The views of a scene show one set of named points, each view turned or mirrored, shifted and resized as a whole, with a little noise and some points left out.
(in the rows, 128 means zero)

Scene 1
View 1
q_957: [127 153 118 130 111 143 135 103 107 102 163 114 141 121 148 118 144  95
 123  86 120 113 134 144 153 118 140 158 123 165 131 141 126  99 116 116
 139 160 109 176 134 152 155 113 105 153 115 132 102  93  95 157 143 141
 146 145 114 139 125 136 144  86 144 138 150  81  82 137 110 128 116 133
 115 141 144]
q_284: [115 142 162  98  94 152 123 157 151 134 147 120 169 124 146 110 189 142
 127  89 140 157 174 129 108 122 125 129  97 152 209 159 130 124 107 139
 165 119 159 196  88 141 123 162 102 102  88  89 150  91  96 121 127 126
 163 109  81 134 105 177 143  78 178 164 141 105 134 129 102 160 171 108
 139 156 142]
q_516: [122 149 135 107 104 140 122 121 127 121 147 122 149 131 133  96 165 121
 127  88 130 149 157 123 120 109 130 148 103 151 166 144 132 124 108 123
 142 126 144 182 110 134 156 138 114 119  82 104 141  76 104 143 154 129
 161 112  99 126 110 166 131  82 171 151 152  95 112 137 108 141 159  93
 125 138 123]
q_553: [106 136  81 131 111 130 134 132  87 140 167 132 104 119 138  90 172 105
 149  70 119 161 129 118 141 112 130 151 104 124 127 138 141 142  97 132
 135 140 119 163 134 133 184 132 130 122  57 121 168  56 114 166 211 123
 157 109  97 108 104 131 125  89 171 125 182 102  86 147 114 121 158  84
 128 135  99]
q_510: [124 155 151 110 115 143 124 111 128 124 156 129 146 136 133  99 162 125
 117  87 134 137 161 131 126 110 135 145 116 157 158 145 126 116 111 123
 146 128 159 184 109 136 150 137 115 134  81 105 129  71 111 138 141 133
 155 115 101 136 109 167 132  80 163 156 151  85 109 142 104 141 152  89
 120 133 133]
q_600: [121 152 118 120  98 136 116 123 114  89 142 108 147 126 148 107 151 101
 132  87 128 136 148 125 153 127 140 150 107 138 158 149 133 104 103 120
 138 143 111 178 111 147 155 115 111 120 108 110 140  97  96 161 157 139
 173 126 107 120 117 137 145  98 165 145 145 112  89 126 114 143 139 129
 120 150 128]
q_598: [138 148  78 138  93 116 113  93  83  69 135 103 128 119 139  96 120  61
 146  82 122 136 118 126 174 115 138 164  99 127 112 134 132 101 106 105
 105 153  74 157 146 139 190  86 113 133 120 130 134  99  91 198 195 140
 179 139 119 100 134 113 141 106 157 114 151 117  65 124 130 122 123 137
 109 144 101]
q_695: [ 93 139 117 124 107 148 126 163 111 126 157 122 129 119 158 106 187 120
 138  82 135 145 157 112 146 151 140 143 114 124 174 162 143 119  88 138
 168 142 130 187  96 150 139 130 124 114  74 112 172  71  98 145 172 135
 167 113  89 123  95 133 146  94 169 153 162 118  93 139 100 151 153 120
 133 158 137]
q_462: [126 137  61 140  94 116 128 117  78 111 151 118 109 111 137  95 148  77
 156  72 121 156 112 118 158 105 127 159  89 119 113 130 141 131 101 116
 109 144  82 156 153 134 197 113 123 120  86 132 162  77 101 183 222 126
 168 123 108 100 117 111 128  95 170 113 177 115  74 139 127 115 149 107
 118 139  87]
q_350: [137 143 133 110  75 134 115 129 139  94 136  90 175 113 146 115 155 108
 133  90 129 144 145 140 128 115 123 141  87 158 181 154 126 108 118 124
 137 134 108 183 116 147 140 143  92 110 133 109 124 124  75 147 128 124
 157 141  95 130 131 159 159  84 170 148 137 110 116 116 121 147 145 148
 130 156 133]
q_17: [112 145  71 155 110 135 124 114  65  77 156 109 107 111 165 113 135  63
 146  84 119 116 117 121 198 148 153 163 127 125 112 146 142  89  95 116
 134 177  67 167 138 158 172  84 121 142 115 147 141  86  92 190 200 148
 171 145 119 112 119  88 156 112 145 122 159 118  43 136 116 126 108 157
 113 151 127]
q_522: [175 159 127 108  94 114 125  57 126 112 140 118 156 140 104  90 121 102
 116  84 122 146 127 147 109  53 112 163  85 178 115 116 102 125 140 103
  90 118 130 162 147 111 192 133  96 139 105 112  85  96  99 154 138 114
 143 131 120 123 144 183 117  71 165 126 150  65 122 137 128 111 145  75
 112 115  97]
q_539: [ 96 137  80 156 121 146 154 122  73 133 188 127  93 109 156 119 170  88
 135  76 111 114 117 134 169 133 147 152 134 146 109 140 133 116 105 133
 149 176  97 173 154 158 165 118 117 156  84 153 131  63  94 161 197 141
 126 141 106 135 113 107 143  88 139 121 181  85  61 152 104 114 118 135
 127 133 141]
q_916: [131 147 130 106 103 133 129 116 125 132 151 129 141 134 120  92 161 119
 131  82 130 162 153 126 113  95 121 148  94 153 154 138 125 129 113 124
 132 120 152 177 114 127 165 148 116 115  72 101 139  75 107 143 153 121
 158 110  99 129 113 170 125  78 174 145 158  91 118 141 114 135 162  79
 124 134 115]
q_965: [103 140  81 148 111 138 123 128  75  97 160 115 102 110 157 107 153  82
 147  79 121 131 128 116 181 146 148 158 119 118 126 149 147 105  94 122
 141 162  91 167 129 153 170  94 124 135  91 136 154  70 100 180 203 146
 170 129 108 113 107 102 146 103 156 128 166 116  58 140 115 128 124 135
 119 145 127]
q_40: [145 156  72 149 117 119 120  54  60  77 158 124 100 134 127  88 104  57
 129  80 114 118 109 129 184 104 143 183 120 137  76 118 127  99 111  95
  94 164  81 150 163 132 212  70 122 164 104 146 111  72 112 206 206 146
 169 134 145 103 127 108 123 105 143 111 159  86  50 147 124  99 114 101
  98 120 100]
q_945: [141 146 130 105  85 132 117 113 134  99 138 105 166 123 132 103 148 107
 137  91 131 148 146 134 124 102 124 145  86 158 161 146 125 115 117 120
 126 127 118 178 114 137 158 139  97 114 115 104 121 108  89 150 142 122
 160 129 101 123 130 165 142  79 172 142 138 105 117 122 121 140 151 118
 125 146 120]
View 2
q_17: [149  89 147 154 107  85 123 164 123 138  96 107 144 142 124 151 110 150
 143 140 110 123 152 101 145  87  96 145 138 133 144 145 137 106 127 128
 134  86 124 118  80  74 152 128 145 124 113 129 159 138  90 143 110 111
 124 151 152 133 117 104 131 129 113 130 114 120 124 162 148 101 126 166
 154 132 128]
q_284: [157 166 136  91 119 147 124 114 167 130 126  99 106 171 112 126 172 145
 123 107 115 139 135 161 148 132 150 134 129 149 127 137  94 125 154 146
 120 139 125  97 128  98 132 100 157  83 127 133 119 119  95 121 157 138
 168 117  78  99 117 130 124 132 151 147 156 103 128 103 126 134 146 142
 141 138 100]
q_945: [122 129 147  94 121 139 112 133 149 130 122 105 127 160 120 140 144 134
 113 120 104 130 150 144 137 116 134 122 131 143 131 124 121 119 139 142
 133 134 122 103 104  99 143 125 129 101 137 134 122 121 105 134 137 133
 136 105  97 106 119 128 125 140 150 134 131 116 130 134 136 128 143 152
 131 147 108]
q_553: [137 124 152 121 124 106 116 144 124 141 125  86 116 169 138 135 145 149
 166 116 112 129 145 131 136 110  92 127 139 141 132 130 111 106 128 163
 139  91 127 120 116  75 142 107 158 131 125 117 126 113  96 126 113 126
 156 144 138 135 104 135  98 152 144 126 167 110 115 150 157 121 160 154
 151 126  95]
q_40: [107  75 161 136 121  90 110 169  94 131 118 117 151 123 137 145 110 141
 163 130 100 111 176 110 130  85  81 125 115 148 136 129 146 108 100 134
 142  88 120 117  85  79 159 152 123 144 129 122 147 126 106 142  87 128
 118 133 173 143 104 130 110 166 132 108 108 138 125 176 151 106 136 158
 145 135 129]
q_516: [138 144 141  98 120 131 118 130 143 133 129 104 117 163 123 134 157 143
 145 110 114 131 145 152 138 122 128 127 122 150 126 132 106 121 132 147
 128 127 124 101 119  91 141 112 145 106 133 128 123 115 101 126 138 138
 155 119 107 113 110 137 114 149 153 132 149 114 127 123 137 129 150 145
 145 136 105]
q_462: [125 101 161 128 123  99 111 163 121 142 115  86 129 167 138 143 123 142
 150 121 107 125 153 112 135  93  83 122 150 137 139 126 128 104 122 156
 149  85 127 121  88  71 145 118 144 135 123 117 128 116 102 139 100 119
 131 138 143 140 109 121 109 143 136 128 148 116 117 162 167 117 154 159
 145 133  95]
q_522: [ 77 116 162  83 129 138  92 136 122 125 144 115 134 139 133 137 142 132
 127 122  91 124 168 158 113 118 120  98 115 160 120 110 132 123 118 147
 140 141 120 108 115 105 153 148 111 124 152 126 113 109 114 131 126 142
 124  93 116 108 112 157 106 175 167 115 126 124 129 163 141 130 154 150
 125 147 118]
q_695: [172 144 137 125 115 116 131 130 146 138 115  95 112 167 118 132 156 151
 150 115 119 134 132 133 152 115 121 146 135 139 132 146 102 113 142 145
 125 105 128 109 117  79 138  97 169 102 116 125 137 124  87 128 137 126
 162 147 114 117 110 118 123 132 131 141 159 108 122 120 138 117 142 149
 157 131 103]
q_957: [127 110 142 124 109 111 111 131 132 126 115 117 135 135 120 139 135 151
 136 135 104 127 152 135 138 107 128 137 117 148 125 137 134 122 132 130
 123 121 124 116 112  97 152 138 140 114 130 134 146 130  90 132 137 124
 134 129 128 102 119 134 126 145 130 124 114 111 127 157 124 106 127 158
 143 135 142]
q_350: [131 128 143 102 112 137 114 132 161 130 111 105 124 162 110 140 143 138
  99 128 106 136 147 140 139 116 143 130 142 139 135 131 122 118 151 134
 127 136 125 105 100 102 144 124 134  91 127 137 126 129  99 135 147 128
 132 111  86  93 129 120 143 122 138 143 125 110 131 133 130 124 139 159
 131 147 111]
q_598: [125  91 155 128 119 106 114 168 120 139 106 106 146 145 129 152 111 136
 134 132 103 119 163 107 136  89  97 131 137 138 141 130 142 103 119 132
 145  98 125 111  73  79 151 135 125 125 121 128 142 127 108 147 101 120
 114 125 142 135 111 111 127 138 129 131 116 134 127 157 157 112 133 160
 145 143 107]
q_600: [146 125 143 120 115 123 121 143 141 134 111 109 129 153 119 140 137 139
 132 120 111 127 151 131 144 108 124 136 129 141 134 137 120 118 131 132
 129 117 124 102 101  87 143 119 141 103 122 133 137 129  98 136 129 128
 138 127 116 116 115 117 127 134 133 137 128 123 130 132 138 119 138 150
 145 139 110]
q_916: [131 139 150  96 125 131 114 133 139 133 133 102 119 160 124 132 156 139
 142 109 109 129 147 151 136 121 123 122 124 149 126 128 108 119 129 151
 132 123 124 103 116  93 143 115 143 108 132 128 120 117 103 127 132 137
 152 115 109 115 106 136 110 154 154 133 150 117 125 127 142 129 155 144
 140 136 101]
View 3
q_462: [118 124 142 129 130 150 184 143 112 154 113 115 111 117 147 148  98 109
 158 117 134 125  65 134 140 158 145 130 163 161 133 146 131 139 175  95
 121 114 139 129 119 134 138 156 132 150  88 167 137 117 147 115 105 150
 135 164 165 134 124 153  98 126  70 155 151 125  83 101 112 166 123 120
 132 107  89]
q_284: [108 109 100 140 139 146 148 116 110 132  93 104 141 105 182 126  89  77
 101 114 125 127 112 122 120 120 182 124 127 153 125 131 176 103 106 106
 146 113 119 125 111 124 181 143 151 102  68 102 115 102 187 138  93 100
 135  78  92 125 140 117  96 127 114  87  79 100 111 162 134 134 141 111
 118 129 104]
q_539: [128 115 142 117 117 124 158 143 120 160 110 120 110 113 142 145 114 138
 122 115 122  74  99 127 124 178 130 122 147 152 156 139 155 121 145  96
 128 103 151 119 138 160 136 177 112 163 106 145 112 129 129 113 104 149
 142 147 159 151  90 123  91 141  86 146 151  95 116 101 117 155 115 140
 129 112 118]
q_916: [109 113 103 135 145 151 170 130 113 137 109 110 121 113 175 133  97  92
 120 106 116 138  84 122 132 138 159 124 135 157 126 135 156 122 138  99
 123 107 127 131 108 120 155 142 145 124  85 123 127 103 163 115 107 116
 143 111 123 122 133 137 102 121 101  99 116 120  94 139 138 140 136 112
 128 118  97]
q_40: [115 134 140 114 144 130 184 161 127 139 134 124  97 114 132 159 112 144
 152 109 108 114  59 125 138 163 100 134 159 142 126 136 112 155 175  91
  92 105 146 143 135 152 112 164 129 165 120 165 145 118 107 101 152 161
 148 178 173 122  87 157 108 130  68 130 192 143  98  96 126 153 133 130
 142 113  92]
q_516: [110 112 105 133 144 148 162 130 112 135 112 109 125 111 173 132  96  93
 116 107 116 132  94 121 128 136 157 121 134 152 126 135 159 121 127  97
 131 105 129 133 112 123 155 147 142 123  86 118 124 104 165 118 106 112
 147 105 117 118 132 129 101 125 101  96 114 114  98 139 135 143 134 115
 127 120 101]
q_965: [120 129 149 131 123 129 159 151 116 148 115 111 126 105 147 153 105 119
 139 127 130  95  98 136 120 159 141 132 157 142 136 137 129 124 148 105
 128 120 135 135 133 155 151 179 125 153  89 156 132 119 154 133 119 155
 138 161 161 143 111 138  93 145  74 147 149 107 108 111 104 164 124 117
 131 121 112]
q_553: [123 114 127 138 132 158 178 146 110 162 121 104 122 117 160 134 101  97
 139 111 122 128  82 136 132 168 159 113 145 164 146 147 147 125 147  93
 128 104 138 120 103 123 151 164 121 155  91 148 126 109 163 106  89 131
 152 138 159 131 131 140  95 131  79 141 140 104  81 118 116 158 116 116
 135 103 110]
q_350: [102 120 112 119 136 126 158 114 105 122  81 121 125 112 164 143  97 109
 117 127 131 116  84 111 131 110 158 145 141 151 116 123 160 123 139 103
 138 123 123 132 136 139 154 135 168  97  74 131 125 120 152 154 116 130
 110 108  96 135 123 131  97 126 109 112  97 118 122 134 136 138 154 129
 109 130  90]
q_510: [111 115 100 134 144 141 157 134 114 130 118 110 121 106 175 133 100 101
 104 105 106 125 104 122 122 141 150 119 127 150 132 132 159 114 124  94
 123  97 131 133 115 127 152 152 140 126  96 111 120 102 158 110 117 111
 152 100 116 117 120 123 101 124 104  82 117 113 111 147 144 134 138 118
 132 122 108]
q_598: [110 138 137 120 137 128 179 144 118 131 109 120 113 114 139 161 102 129
 154 127 129 118  65 121 135 139 129 147 162 140 113 133 119 146 171  99
 114 125 132 143 140 152 130 158 145 137  93 167 145 120 136 136 140 159
 124 169 153 135 107 155 101 130  73 140 158 138 104 105 116 158 142 121
 127 120  84]
q_695: [120 116 129 143 125 141 148 134 109 146 107 100 141 101 171 138  96  91
 118 127 129 110 115 136 115 148 171 123 142 145 138 138 150 103 117 108
 142 119 124 132 116 141 175 169 128 134  75 131 118 107 183 140 101 125
 142 123 139 139 129 123  93 141  94 122 110  92 108 141 110 157 124 109
 128 123 117]
q_600: [112 126 125 128 136 130 155 134 115 129 105 110 128 107 164 150  97 111
 124 122 125 116  90 125 124 132 148 136 145 141 121 127 141 122 136 105
 127 121 128 137 129 146 156 157 146 122  86 135 134 112 158 139 126 132
 130 130 126 130 118 133 100 133  94 115 121 121 114 133 125 149 142 115
 124 127  99]
q_17: [117 136 158 121 122 117 160 153 119 138 113 116 121 104 136 164 106 140
 144 134 130  85  90 129 122 154 124 141 166 135 131 133 125 132 156 107
 125 127 138 137 149 172 139 182 129 149  93 166 135 125 136 143 138 165
 122 177 165 148  93 143  96 148  74 158 158 114 120 101 100 169 131 117
 128 128 104]
q_945: [101 118 108 124 143 138 167 120 110 125  95 116 119 115 163 142  98 105
 120 116 126 130  77 116 134 118 153 140 139 152 114 129 156 131 144 100
 126 116 129 133 123 127 146 135 164 105  80 127 131 115 149 136 117 121
 123 108 106 124 126 137 102 121 106 102 109 127 109 136 137 140 150 123
 119 126  87]
View 4
q_40: [134 125 176 139 136 142 109 142 132 110 115 163 101 145 134 139 138 126
 134 148 107 121 156 173 112 151 166 154 144  88 133 128  91 106 144 114
 120 111 133 128 148 105 124 102 119 157 142 135 102 114 124 141 136 130
 160 175 125 124 125 151 126  99 120 105 146 123 111 121 122 125 122 150
 143 128  95]
q_916: [147 139 122 151 128 139 121 117 123 139 132 146 142 151 105 129 130 143
 120 130 121 136 155 123  94 119 126 143 113 118 124 161 131 119 135 110
 123 125 126 132 136 109 127 142 116 139 108 149 114 136 108 110 110 134
 137 130 154 127 139 151 126 131 149 130 122 121 129 161 118 112 138 130
 136 130  99]
q_965: [149 136 149 152 145 142  99 152 125 124 108 131 123 157 129 128 136 142
 112 137 105 118 154 158 102 136 150 118 128  91 131 143  99 114 149  79
 137 120 128 121 132 106 127 101 122 149 135 148 106 137 112 142 117 125
 152 147 111 126 131 135 112 119 119  95 151 134 119 132 147 129 126 129
 134 138 103]
q_598: [146 128 147 137 138 137 100 145 125 109 114 147 112 146 126 138 139 131
 132 146 108 137 149 162 109 145 152 135 128 101 139 155  95 120 147 103
 127 114 123 123 141  94 119 100 113 161 146 141  97 131 109 128 121 127
 147 153 124 121 130 139 131 120 119 104 142 121 115 130 119 135 136 136
 129 132  96]
q_510: [142 138 129 152 130 143 122 114 127 150 134 147 151 148  96 123 122 139
 121 131 117 128 154 129 101 114 121 132 112 115 119 143 144 113 136 109
 124 129 136 129 135 123 129 145 121 131 113 153 119 138 116 118 120 133
 132 126 159 134 136 144 133 129 155 132 130 121 127 166 124 104 127 128
 144 128 101]
q_600: [148 135 126 143 141 140 108 133 125 134 122 140 136 149 109 127 130 139
 125 136 109 136 149 144 104 124 128 120 115 111 128 156 124 124 143  95
 128 125 123 121 136 105 120 123 117 140 132 150 110 142 109 120 116 126
 134 132 135 129 134 131 134 132 136 117 141 124 123 153 126 121 135 124
 135 135 103]
q_695: [153 144 120 160 138 140 110 135 123 149 118 123 150 160 109 116 126 154
 103 124 114 122 157 126  93 113 124 111 107 107 117 155 127 119 140  78
 140 131 128 124 122 116 131 129 122 132 114 160 121 150 108 126 106 127
 138 119 132 131 137 135 113 135 138 112 137 132 131 159 145 115 131 115
 132 138 104]
q_957: [142 134 132 142 141 140 114 130 121 139 130 151 132 139 112 119 126 129
 131 143 103 131 154 156 113 138 136 120 124 109 120 131 123 122 149 106
 128 131 137 121 136 122 127 129 121 145 151 154 112 137 123 129 132 131
 133 144 146 119 122 125 141 117 139 118 145 109 124 157 126 115 124 131
 136 122 101]
q_17: [147 135 149 144 149 141  96 156 123 122 110 135 115 152 133 125 138 138
 122 142  98 121 155 169 110 146 154 111 128  91 132 139  96 118 153  82
 137 121 129 119 131 107 124  94 119 152 155 151 106 140 116 143 126 126
 146 151 107 121 123 127 123 116 114  92 159 128 117 131 143 132 124 128
 131 133 104]
q_522: [138 128 135 138 119 136 129 106 121 128 147 176 128 131 107 137 132 120
 144 141 119 146 154 139 103 140 135 166 125 121 128 153 124 117 134 147
 109 119 129 138 148 111 121 148 112 159 124 138 112 116 119 104 130 138
 139 162 171 113 130 155 144 115 151 138 117  98 124 158  89 111 133 146
 139 115  93]
q_350: [155 140  97 137 137 134 111 127 116 136 133 142 143 136 106 125 128 130
 131 141 108 150 146 136 104 126 118 115 106 129 129 167 129 134 147 104
 129 132 118 121 132 107 116 133 113 149 143 155 111 148 105 106 116 127
 119 126 149 114 132 121 148 138 143 122 132 109 128 169 110 123 140 117
 121 128 104]
q_462: [154 133 144 153 132 135 109 139 116 118 119 141 118 153 136 134 143 145
 113 132 115 125 163 141  96 142 156 144 125 100 135 163  87 115 141 100
 133 112 119 132 139 100 130 116 115 161 119 140 106 126 109 129 114 134
 154 158 120 113 132 157 105 116 125  98 130 126 128 131 129 130 136 136
 130 128  98]
q_945: [150 136 112 140 131 138 116 121 120 136 132 149 142 140 104 129 130 133
 131 140 114 146 150 132 100 126 123 131 112 124 125 166 129 127 139 113
 124 124 121 125 135 106 115 137 113 148 132 151 111 139 107 106 114 131
 127 130 153 120 137 134 139 136 146 129 125 111 126 162 108 121 139 125
 128 126  99]
q_516: [148 141 123 154 130 141 120 118 126 146 133 144 148 150 102 128 126 145
 118 129 120 132 154 125  98 115 121 137 111 115 123 157 136 118 136 105
 124 126 126 130 133 114 126 144 119 138 108 151 118 139 109 115 112 133
 134 129 154 131 138 146 125 131 149 125 124 120 129 163 120 109 137 126
 138 130  99]
q_539: [144 141 143 160 142 137 112 141 109 146 128 140 126 144 132 114 133 145
 110 134 107 108 168 152 100 147 156 119 127  92 120 120 102 113 150  91
 140 127 141 128 125 130 138 125 131 148 142 160 121 134 126 145 131 132
 145 158 121 111 115 137 106 103 128  97 146 115 132 148 150 116 114 126
 136 115 102]
View 5
q_695: [121 132 121 137 117 153 136  99 151 151 150 129 123 130 118 160 118 108
  89 120 202 120 112 121 113  88 128 114 125 144 154 141 119 132 126 137
 122  89 155 158 130 140 117 119 162 110 136 145 179  95 166 147 157 132
 104 143 139 116 149 104 174 133 180 148  94 144 113 113  95  64 162 102
  95  90 145]
q_462: [107 162 138 135  95 141 105 158 118 156 159 160  96 140 138 206 122 105
  98 112 170 103 133 179 157 103 115 161 115 142 173 142 102 106 116 119
 129 120 124 112 162 136 116  96 167 162 144 167 139 130 131 136 146 129
  89 131 167 131 129 125 170 137 141 167 117 143  90 121  88  66 169 131
 109 116 168]
q_539: [128 144 123 168  96 132 112 108 122 166 135 124 109 128 150 190 116 119
 118 137 166 120 172 143 167 111  76 124 115 134 166 152 138  97 127 122
 125  94 154 130 159 136 129 133 174 157 143 145 124 117 172 154 149 124
 111 132 165 152  92 126 156 145 141 141  95 140  91 134 101  40 166 116
  96  89 175]
q_40: [ 94 152 170 159  90 125 102 170  98 143 150 167 116 135 161 232 121 133
 136 137 136 122 185 194 170 111 110 178 119 139 175 158 112  83 114 125
 146 128 110  75 176 124 115 115 169 199 141 182  69 131 123 129 133 124
  92 128 172 134  92 152 138 133 102 130 138 145  99 141 140  54 174 136
 108 109 161]
q_916: [135 134 119 132 126 162 143 143 144 134 144 152 132 142 118 167 109 102
 108 107 189 105 101 122 116 100 139 138 143 149 166 103 113 123 130 128
 117 114 134 124 131 158 114  92 137 126 123 157 167 116 156 144 151 108
 109 146 134 125 157 104 147 131 165 127 133 145  96 131 113 106 147 131
 104  91 125]
q_553: [123 157 133 136  99 142 116 138 137 146 152 158 103 132 141 188 105  91
  94 101 185  89 128 148 139  84 103 150 127 126 179 126 100 105 118 126
 118 110 145 122 154 150 113 106 153 142 137 169 166 116 159 149 156 132
  88 138 159 133 135 109 158 145 163 150 108 137  87 110  90  62 159 140
 100  99 160]
q_510: [137 120 116 138 127 160 149 124 145 132 133 138 141 136 121 156 104 110
 116 117 189 112 110 103 113  99 132 124 145 149 162 106 128 122 138 127
 118 105 149 126 127 161 118 108 130 125 116 153 160 108 169 149 157 106
 117 148 128 127 149 105 138 130 162 104 127 145 104 137 131  99 145 126
 101  78 115]
q_965: [107 147 143 152 100 137 116 118 125 157 153 137 113 131 137 197 131 120
 104 134 172 130 148 162 143  96 120 132 111 141 153 167 117 114 116 133
 137  98 138 135 149 121 117 122 179 145 142 151 129 109 140 138 148 136
  99 136 158 125 118 131 174 135 144 161  98 147 111 120 104  46 178 111
 101 104 165]
q_17: [ 96 144 148 162  97 137 107 121 109 165 150 132 109 133 135 202 140 134
 114 153 163 152 159 181 160 112 116 132 109 152 143 182 131 114 114 131
 145 105 127 133 155 108 122 125 194 164 153 144 101 111 127 133 139 133
 105 127 160 125 104 140 180 129 127 163 104 149 115 136 109  40 183  95
 109 114 171]
q_600: [121 126 128 138 123 155 136 124 134 144 147 134 129 142 115 170 127 118
 111 133 182 137 115 137 129 108 141 123 131 158 148 138 128 136 128 128
 133 109 128 136 131 136 119 106 163 132 137 141 143 112 139 137 143 111
 112 143 134 121 142 118 169 126 152 145 127 151 112 137 116  89 162 106
 108 102 132]
q_284: [145 115  96 125 139 168 162 107 159 137 136 128 138 141 100 134 113 100
  98 112 214 118  74  86 100  98 147 102 147 160 149  96 132 147 141 130
 110 101 155 161 111 164 120  99 139  91 122 129 201 103 173 151 157 106
 122 151 111 124 177  89 167 130 195 130 118 148 105 130 101 113 145 113
 101  80 114]
q_598: [ 99 145 149 141 103 147 111 157 107 153 158 153 115 146 131 209 137 131
 119 136 155 136 136 184 157 117 136 158 121 157 149 154 114 116 122 123
 147 124 104 110 156 118 113  99 180 171 150 156 104 129 108 129 136 120
 101 132 155 121 123 134 169 125 120 162 131 152 107 141 116  77 172 113
 117 119 155]
q_522: [144 131 118 135 128 156 135 182 117 138 132 161 139 156 122 182 107 109
 144 112 154 105 115 128 147 130 125 163 156 164 178  79 127 109 142 104
 125 140 110  79 148 170 118  77 127 165 124 158 128 154 145 144 136  77
 123 138 134 145 137 116 117 129 130 101 175 149  74 170 136 136 134 148
 114  96 114]
q_957: [131 119 120 157 116 150 136 122 123 156 126 125 137 138 126 175 126 130
 134 143 162 144 143 128 149 124 114 118 134 159 152 134 149 117 135 119
 134 107 137 128 137 139 126 113 161 148 140 137 114 121 153 147 141 105
 128 135 137 140 116 127 149 127 134 121 129 155 102 161 127  83 156 107
 109  89 139]
q_516: [135 126 118 129 125 162 145 131 149 136 143 144 137 141 117 160 109 103
 108 111 191 110 103 118 117  98 139 132 143 151 163 105 121 125 134 126
 117 108 142 127 130 159 115  96 139 122 124 153 168 112 164 146 153 106
 111 146 126 125 156 106 149 132 166 124 129 145  99 128 114 103 147 125
 104  87 120]

In a view up to two points have been moved. Name them for each view, in the order of its rows, or write none.
view 1 | q_916
view 2 | none
view 3 | none
view 4 | q_965
view 5 | q_40
